Each row is a point on a landscape with many valleys, with its height.
From any point a ball rolls to the lowest of the 5 points nearest to it. It stops when none of these is lower. Distance is the straight distance between rows; heights are no part of it.
z27: [115  98  96 136 192 115 168  77  80  88 133  99 171 164]  (h 11.5)
z305: [ 79 125 123 120 184  99 156 161  76 160 119 150 102 155]  (h 28.2)
z438: [125 109 113 125 126 129 124 118 139 130 129 141 134 133]  (h 32.2)
z783: [120 181 118 142  61 131  82 103 180 108 125  94 129  75]  (h 39.5)
z291: [148 113 100  97  79 141 142  99 139  97 145 138 146 120]  (h 43.5)
z584: [121 166 114 150 140 146  77 120 151 131 118 110 142 115]  (h 31.5)
z552: [ 97 197 134 164 169 145  65 152 137 140 136  92 139 112]  (h 13.0)
z418: [101 140 130 149 173 118 107 167 111 167 117 118 117 138]  (h 41.8)
z554: [114 152 101 153 172 142  88 102 117 121 136 101 159 132]  (h 36.6)
z721: [154 128 180 132  83 129 137 136 165 143 124 156  95  98]  (h 32.1)
z39: [112  73  92 109 188 104 207  76  69  77 138 107 161 173]  (h 12.7)
z267: [155 173 195 165  76 142 101 160 155 149  99 125  93  83]  (h 39.2)
z159: [132  74 137 101 124 107 160 146 133 152 124 172  99 153]  (h 26.5)
z19: [118  77  86 117 176 100 190  92  57 108 119 130 159 173]  (h 10.2)
z167: [137 165 143 152 102 135  92 131 177 130 111 124 128 103]  (h 32.8)
z234: [118 126  98 150 156 137 113 113 119 129 131 110 163 142]  (h 37.7)
z867: [140 141 124 109  68 132 125 106 162 124 136 125 130 110]  (h 43.1)
z520: [ 97 114 100 131 180  98 163 113  62 133 120 125 141 180]  (h 17.7)
z204: [139 191 171 153  67 127  94 139 184 132  99  98 105  79]  (h 32.5)
z405: [144 144 161 127  66 128 133 129 169 130 120 141 106  89]  (h 32.7)
z626: [147 114 156 104  79 131 149 128 162 138 131 164 104 115]  (h 30.7)
z264: [144  99  86 121 140 148 141  90 112 100 144 114 164 131]  (h 25.0)
z712: [130 147 198 152 131 132 100 183 124 152 112 132  90 108]  (h 60.1)
z446: [149  61  83  83 141 129 193  94  76  82 162 125 161 163]  (h 19.7)
z188: [117 194 149 164 151 140  70 152 168 142 120 106 135  97]  (h 8.7)
z737: [144 100 130 104 104 129 145 136 152 145 123 158 117 134]  (h 23.1)
z366: [144 111 169 132 110 121 145 153 147 151 120 155  94 119]  (h 32.9)
z265: [130 100 158 117 124 116 156 153 142 151 121 163  92 138]  (h 30.5)
z726: [128 183 106 151  90 139  74 111 168 108 109 108 136  88]  (h 39.3)
z444: [111 139 116 150 169 125 103 133 124 141 126 120 146 147]  (h 37.1)
z838: [ 87 156 159 140 175 119 126 186 114 157 121 129  84 131]  (h 47.3)
z119: [110  86 100 119 160 105 161 121  88 136 122 138 131 174]  (h 17.6)
z514: [121 108 111 126 161 116 126 129 110 139 122 135 134 161]  (h 28.0)
z28: [158  76  86  79 107 139 159 102 108  87 164 141 147 150]  (h 26.6)
z47: [113 154 135 143 155 132  97 157 133 149 124 115 119 119]  (h 36.1)
z200: [108 121 163 137 154 113 130 172 117 163 119 152  96 142]  (h 40.0)
z750: [139  58 118  68 109 112 191 129 114 139 150 173 109 155]  (h 24.0)
z624: [105 199 117 170 157 158  39 133 151 130 132  84 151 103]  (h 3.3)
z274: [125 142  99 141 143 144  95 101 130 119 126 110 159 126]  (h 36.5)
z423: [139 145 148 137 114 134 122 140 160 140 108 134 111 116]  (h 10.9)
z352: [152  84 122  70  91 124 170 112 123 121 171 159 133 143]  (h 20.1)
z930: [150 186 203 161  50 133 108 137 169 154 110 114  96  71]  (h 0.5)
z682: [129  82 100 109 133 117 153 117 114 140 135 137 136 152]  (h 22.3)
z669: [127  93 100 131 181 118 147  85  98 102 143  99 166 153]  (h 6.1)
z697: [123 186 183 165 134 162  74 179 159 142 110 106 103  92]  (h 8.3)
z179: [122  56  94  91 139 112 188 121  69 122 148 156 139 166]  (h 14.2)
z892: [146 179 212 174 105 144  82 184 126 155 112 115  85  84]  (h 64.4)
z919: [147  85 108  90 110 127 150 124 135 131 147 161 128 141]  (h 8.5)
z732: [ 96  95  97 107 179  87 204 131  36 146  98 183 124 203]  (h 24.5)
z987: [167  88  83  56 101 140 163  81  87  52 177 136 152 144]  (h 32.6)
z397: [131 201 170 160 102 142  75 157 173 134 105 106 113  83]  (h 42.5)
z22: [137  69  89 104 163 131 181  79  80  82 158 104 166 151]  (h 15.3)
z228: [134 164 115 146  96 146  78 114 164 114 123 114 135 101]  (h 37.0)
z160: [143 171 156 140  53 125 115 122 197 121 106 118 111  88]  (h 34.0)
z419: [ 99 180 167 170 165 143  86 195 137 149 127  98 109 112]  (h 34.9)
z767: [136 130 103 121 101 145 113 107 148 102 135 133 152 117]  (h 45.0)
z235: [143  67  88  82 134 118 162 108 100 112 154 141 147 152]  (h 19.2)

For each start below, name the point where the ball stops.
z783 -> z930
z867 -> z919
z444 -> z19
z305 -> z19
z234 -> z19
z418 -> z19
z767 -> z919

Call two points neighbours if one is among the 5 nearest of the other. Go from one point of each pair to the other, from neighbour to neighbour, staying as low as possible. Name the highest point that can't be avoided.
z423 and z624 -> z167
z669 and z930 -> z405
z697 and z624 -> z188
z919 and z19 -> z235
z423 and z669 -> z721
